Each row is a point on a landscape with many peaks, with its height.
From any point a climber steps to the highest of the 2 points nearest to it. It stops when none of these is higher. Distance is the straight distance between rows; heights are no part of it.
z_800: [114 159 157 158 149 142 118  76 120 169 167 151 164 162 126 145  70  93
 162 129  92]  (h 515)
z_417: [ 88 146 155 172 101 122 132 112 136 158 139 166 150 138 140 134 116 139
 133 108 113]  (h 790)
z_96: [150 115 124 120 149 172 126 126 114 109 139 105 123 138  84 117  99  85
 156 154 112]  (h 708)
z_537: [116 128 102 131 131 141 137 139 142  96 160 116 140  67  83  78 124 252
 119 146 141]  (h 305)
z_107: [113 173  89 123 183 106 130 107 175 153 170 136  93 160 136 164 142  99
 149 132  90]  (h 128)
z_667: [104 136 124 169 165 139 124 121 137 132 155 159 122 132 148 144 100  60
 136 137 104]  (h 249)
z_844: [120 145 108 162 171 107 103 135 166 119 143 173 101 121 164 136 122  72
  89 138 123]  (h 210)
z_662: [133 103  93 121 185 131 121 180 140 105 121 135  84  89 113 105 167  81
 114 154 146]  (h 699)
z_943: [ 96 153 133 116 118 133 147 115 132 192 133 143 142 169 147 169 160  93
 199 101 104]  (h 19)
z_59: [129 101 161 147  82  97 119 148 119 115  74 153 152 117 170 127 144 112
  67 112 157]  (h 484)
z_577: [108 138 104 150 173 150 151 124 156 117 181 133  95 131 108 121  97 111
 149 142  93]  (h 167)
z_279: [ 69 141 156 163 106 156 138 164 141 139 159 158 138  83 104  74 138 162
 179 120 128]  (h 130)
z_992: [ 94 165 219 177  80 113  99 126  74 176 115 159 198 106 143  99 121 197
 126 116 125]  (h 385)
z_576: [ 89 139 209 154  82 135 119 119  75 185 100 141 193 122 157 143 124 131
 177 104 118]  (h 447)
z_955: [153 127 150 103 131 138 113  83  83 188  96 117 177 167 145 173 104  94
 184 132 122]  (h 573)
z_129: [128 116 178 134 105 130 114  87  74 169 100 132 182 146 153 178  86  91
 151 125 110]  (h 527)
z_203: [151 119 128 130 133 116  96 115 113 128 114 134 160 115 136 139 113 101
 105 147 135]  (h 299)
z_156: [169 109 128  86  80 114 115 142 104 131  79 100 168 134 134 125 156 153
 121 122 159]  (h 736)
z_329: [ 99 156 181 137 103 155 134 114 112 161 151 126 164 118  87 105 112 146
 204 118 109]  (h 821)
z_574: [152  97 129 128  94 106 104 156 106 140  95 145 167  99 152 116 186 144
  83 128 166]  (h 396)
z_42: [106 149 147 112  76 118 156 121 134 189 100 133 132 182 167 168 161 124
 190  78 117]  (h 40)
z_73: [118 105 179 154  60 120 129 131  96 132  91 156 163 112 159 128 117 124
 102  99 139]  (h 513)
z_816: [ 83 132 111 130 128 140 156 175 158 125 161 135  99  86  90  90 171 185
 162 121 133]  (h 166)
z_17: [122 152 121  91 108 131 139 120 138 176 146 107 143 148  97 143 165 170
 180 123 111]  (h 382)
z_445: [124 111 154 120  94 154 155 113 117 130 113 117 115 158 143 139 111  83
 162 101 117]  (h 623)
z_502: [128 114 170 166 113 117  82 123  88 151 112 167 196  98 144 123 107 119
  94 148 127]  (h 358)
z_711: [111 123  83 121 166 149 135 139 146 110 164 120 109  71  72  89 122 222
 138 158 115]  (h 288)
z_58: [ 83 165 135 130  78 142 170 108 155 120 168 108 110 145 107 122 121 201
 157 102 114]  (h 309)
z_261: [139  92 116 126 168 149 130 161 118 118 116 121 109 102 102 114 144  58
 142 152 134]  (h 624)
z_754: [147 140 142 156 100 123 134  98 136  84 138 138 143 147 120 123  68 180
  85 133 116]  (h 558)
z_779: [ 69 155 231 172  61 130 131 117  77 175 114 152 178 116 146 117 106 165
 157  96 133]  (h 398)
z_489: [ 99 155 111 164 145 134 139 108 165 118 177 159 110  87 119  91  87 223
 114 149 122]  (h 883)
z_405: [109 103 142 154 114  89 126 144 133 134  82 164 134 121 181 140 159  74
  75 107 155]  (h 555)
z_974: [179 113 111  93 157 136 104  96 122  75 110  84 113 159 119 136  81  92
 103 143 143]  (h 562)
z_562: [164 102 115 128 144 134 111 117 124  54 114 109 121 125 123 121  80 110
  80 152 145]  (h 601)
z_427: [187  88 121  72 105 127 120 120  92 116  77  81 147 140 130 123 148 109
 114 130 165]  (h 676)
z_905: [ 82 147 159 176 123 129 134  96 120 171 149 168 153 145 177 162  96  70
 130 101  95]  (h 486)
z_755: [123 101 152 154 136 115  91 120  98 143 113 158 170 106 147 152 101  66
  97 145 140]  (h 326)
z_465: [127 145 161 160 118 118  90 128 100 159 136 166 197  88 124 106 124 163
 116 160 120]  (h 391)
z_582: [125 109 135 128  77 133 152 156 127 100 108 128 117 132 134 114 147 143
 110 103 133]  (h 255)
z_338: [133 154 180 162  92 100  91 112  95 176 129 174 208 116 143 117 118 192
 101 129 131]  (h 434)
z_409: [107 146  91 164 190 136 121 119 156 104 175 155 106  87 112 102  93 184
 119 166 111]  (h 763)
z_30: [159 119 142 122 117 140 126  87 109 109 129 108 141 161 126 143  74 109
 117 133 108]  (h 429)
z_982: [132 138 107 113 150 104 125 151 160  90 112 117  72 135 154 139 155  84
  88 105 144]  (h 400)
z_776: [166  87 102  89 124 112  97 157 133  72  73  93 117 126 150 129 169  96
  65 110 189]  (h 300)
z_623: [131 132 109 136 182  95  90 139 151 119 118 150 110 111 150 133 146  62
  89 145 155]  (h 231)
z_393: [136 108 121 117 175 119 117 136 112 156 103 127 121 144 149 157 145  28
 136 125 137]  (h 298)
z_778: [124 137 109 110 165 121 145 154 155  94 121 101  48 149 157 153 138  40
 118 107 134]  (h 430)
z_906: [106 125 135 164 117  88 107 161 146 163 114 193 149 110 166 125 182 134
  79 123 148]  (h 782)
z_733: [128 119 107 110 153 171 155 125 120 130 163  79 109 127  61 112 130 136
 194 151 112]  (h 696)
z_23: [128 130  60 106 206 113 126 162 170  87 128 110  57  71 122 123 165 168
  89 142 149]  (h 705)
z_157: [154 145 166 141  74 114 125  98 114 108 127 131 161 135 117 112  85 227
  89 134 131]  (h 511)
z_970: [121 117 111 165 142 139 147 130 140  56 137 144  99 125 135 111  70 141
  81 138 123]  (h 193)
z_607: [164 119 106 104 162  96  81 121 125 121 107 119 154 129 137 135 147 100
  88 155 159]  (h 278)
z_913: [119 146 156 177 109 126 120 107 143 112 149 179 140 132 143 113  79 173
  88 131 116]  (h 630)
z_130: [108 126 124 161 147 139 134 134 146  99 140 150  92 129 149 124  98  84
 105 130 116]  (h 228)
z_189: [ 75 149 170 194 128 133 126 112 123 164 161 181 160 112 139 131 102 102
 144 112  95]  (h 607)
z_572: [111 119 118 152 124  82 121 164 157 133 108 168 111 117 163 121 170 100
  79 123 143]  (h 650)
z_724: [126 129  71 109 207 123 124 176 157 105 125 115  49  85 122 117 169 107
 111 139 150]  (h 777)
z_132: [179 108 126  89 131 145 104 111  95 180  90 106 170 148 117 146 130 114
 182 144 127]  (h 621)
z_801: [106 152 138 140 133 163 126 111 128 161 184 134 156 131  97 116 110 138
 188 141  98]  (h 698)
z_403: [143 124 100 112  96 130 156 133 130 106 142 104 134  96  88 111 141 247
 112 128 142]  (h 325)
z_637: [101 163  99 143 180 140 137 110 165 157 199 154 108 144 115 135 120 111
 160 136  87]  (h 149)
z_307: [174 118 120  65 106 123 111 129  94 172  90  94 166 146 120 150 158 145
 154 138 140]  (h 670)
z_699: [170 139  76  76 214 118 106 128 142 113 122  76  84 120  96 140 152 113
 117 154 144]  (h 533)
z_788: [148 121 120 107 190 104  72 123 125 106 104 114 127 131 154 127 144  50
  86 133 170]  (h 254)
z_809: [141 100 134 126  98 132 132 138 123 117 102 123 127 126 133 128 132  99
 113 130 137]  (h 275)
z_899: [143 135 150 135 134 129 116  88 116 142 135 136 151 165 139 154  78  90
 144 137  98]  (h 459)
z_273: [129 128 102  91 157 146 151 146 123 155 144  95 106 122  72 126 173 143
 174 150 110]  (h 625)
z_757: [116 166 129 160 153 139 111  91 142 153 181 159 152 130 114 131  88 134
 158 154  93]  (h 602)
z_268: [154 129 106 108 171 140 128 105 124 130 140  98 108 163 109 148 117  73
 149 143 104]  (h 646)
z_333: [116 118 125 129 146 183 156 128 116 113 165 112 113 126  83 104  92 106
 177 134 101]  (h 764)
z_569: [147 146  88 103 196 120 130 129 151 128 150 100  86 134 103 145 136 108
 142 151 112]  (h 589)
z_359: [123 144 145 135  87 115 126 103 121 143 127 138 159 154 138 141 111 159
 137 115 116]  (h 645)
z_950: [128 144 121 109 148 139 105 123 126 180 163 122 162 106  83 121 159 155
 179 162 115]  (h 509)
z_986: [114 128 157 119  94 151 139 120 113 165 133 118 147 139 116 130 121 111
 188 118 113]  (h 703)
z_223: [178  88 123  78 134 146 122 141  93 111  80  86 117 141 116 128 116  79
 132 140 151]  (h 629)
z_497: [166 143 166 146  76 105 101 109  90 144 117 152 192 122 135 116 109 209
  79 128 140]  (h 474)
z_973: [139  73 144 133 125 160 126 152  90 125 107 123 136 110 112 123 122  54
 149 136 130]  (h 565)
z_618: [160 129 100  79 156 125 152 125 142  88 121  76  57 162 130 151 124  98
 120 121 133]  (h 483)
z_248: [ 92 121 131 179 121 131 137 148 155  84 139 171 102 116 142 104  97 128
  90 127 117]  (h 208)
z_285: [170 127  93 101 139  85  93 127 139 122 120 123 142 106 142 115 164 173
  67 150 164]  (h 397)
z_682: [118 151 100 103 142 105 120 124 148 191 160 123 150 122  88 136 186 178
 166 136 119]  (h 442)
z_294: [101 122 129 134  64 136 178 161 158  94 121 132  93 130 121 111 153 183
 125  89 133]  (h 235)
z_548: [130 158  91 100 167 100 133 136 157 166 143 118  82 168 137 167 180  97
 153 123 109]  (h 111)
z_674: [113 159 143 107  89 143 171 110 139 156 155 108 127 152 102 133 137 177
 188  98 114]  (h 338)
z_53: [ 87 131 127 117  72 140 182 157 152 120 131 116  94 142 131 106 172 149
 168  82 131]  (h 214)
z_79: [144 137  94  72 139 122 154 135 153 154 115  87  69 165 126 163 182 104
 155 105 121]  (h 95)
z_7: [140 143  93  92 161 136 176 144 154  89 127  81  27 171 148 153 141  78
 130  96 121]  (h 456)
z_813: [100 119 159 147 111 143 153 106 117 146 142 145 126 161 170 151  93  66
 144  98 100]  (h 560)
z_773: [150 110 119 107 110 157 146 127 123  72 138  94 126 117  96 109  99 171
 123 144 132]  (h 386)
z_706: [128 106 129 131 119 126 144 152 150  64 102 123  79 135 150 124 129  79
  93 109 143]  (h 368)
z_6: [145 114  90 141 179 147 111 137 126  62 137 120 105 102 106 101  92 129
  89 171 143]  (h 647)
z_804: [101 126 192 139  88 160 137 104  58 174 102 131 179 138 149 152  93 105
 191 109 113]  (h 488)
z_745: [153 110 123 102 111 116 134 146 139  69  82  86  74 161 153 128 131  83
  85 103 160]  (h 343)
z_989: [ 86 120 163 157  82 140 137 170 117 129 136 152 148  81 116  83 147 146
 141 122 134]  (h 113)
z_629: [139 143 106  79 119 103 148 118 141 163 119  99 115 178 135 174 170 145
 155 109 115]  (h 77)
z_479: [172 121 110  78 128 121 140  99 144  77 110  72  98 163 129 143 100 133
 102 123 132]  (h 522)
z_296: [ 78 138 112 128 100 120 158 165 169 130 147 123  93 124 109 111 192 177
 156 104 121]  (h 188)
z_858: [134 129 151 163 105  80  93 136 123 168 108 197 171 114 163 124 151 161
  62 127 154]  (h 652)
z_57: [ 93 147 136 195 127 134 141 115 155 104 162 185 107 107 127  90  62 193
  97 136 120]  (h 741)
z_256: [155  98 140 104 134 124 115 136 105 163  74 117 143 132 148 147 158  56
 140 116 152]  (h 330)
z_753: [ 94 128 135 134 118 160 148 159 131 123 162 119 122  94  91  93 147 152
 182 126 125]  (h 148)
z_150: [137  93 159 116 114 149 134 119  82 139  94 107 136 138 127 147 111  64
 165 119 133]  (h 578)
z_971: [125 129 117 138 178 134 111 120 133 144 142 140 115 140 136 138 130  28
 151 138 114]  (h 274)
z_957: [149 128  84 100 123 103 139 130 145 119 141 101 131  97 122 122 166 252
  84 133 151]  (h 348)
z_614: [147 129  97  97 163 128 112 131 125 164 141 106 138 133  81 137 154 132
 166 165 118]  (h 566)
z_751: [134 152 124  91 106 107 136  93 133 187  99 117 130 198 169 182 152 120
 178 100 109]  (h 59)
z_803: [129 119 104 132 105 144 165 135 138  50 132 102  98 119 101 113 101 203
 113 125 129]  (h 367)
z_48: [166 101 109  91  99 115 135 148 140  72  89  96  95 139 144 131 158 126
  77 116 167]  (h 321)
z_961: [145  88 135 116 117 114  99 153 103 149  83 131 165 117 153 131 181  92
 109 130 164]  (h 365)
z_135: [175 127 106 111 110  94 111 131 122 134 132 123 163 111 129 112 161 229
  70 136 165]  (h 372)
z_225: [158 109 120 129 121  91 105 142 134 105 104 141 148 114 161 113 159 141
  55 118 166]  (h 431)
z_334: [133 132 169 149  78 112 133 118  91 159 101 148 184 133 151 144 122 146
 119 116 125]  (h 570)
z_518: [113 130 113 158 160 164 140 125 150  66 171 145  99 120 113 104  74 124
 126 145 107]  (h 180)
z_920: [125 132  77 151 204 134 115 140 152  75 143 151  97  78 125  96  99 158
  91 171 129]  (h 697)
z_615: [108 141 116 124 113 143 166 126 156  89 161 101  86 137 107 129 114 191
 131 111 113]  (h 342)
z_884: [139 129 130 123 108 154 148 107 125  83 142 108 118 147 115 123  74 135
 135 127 110]  (h 407)

Where does a climber stop that starts at each point below?
z_42 -> z_225
z_816 -> z_489
z_674 -> z_333
z_943 -> z_225
z_844 -> z_489
z_518 -> z_225
z_58 -> z_329
z_48 -> z_489
z_779 -> z_156
z_776 -> z_489

Call two points neighbours if one is among the 2 nearest of the other. Go from one point of each pair to the other, from neighbour to neighbour, staying as high as possible. Name the lowest point that can't be avoided.
z_445 / z_417 -> z_905
z_329 / z_906 -> z_59
z_445 / z_489 -> z_973
z_333 / z_724 -> z_699
z_724 / z_489 -> z_920
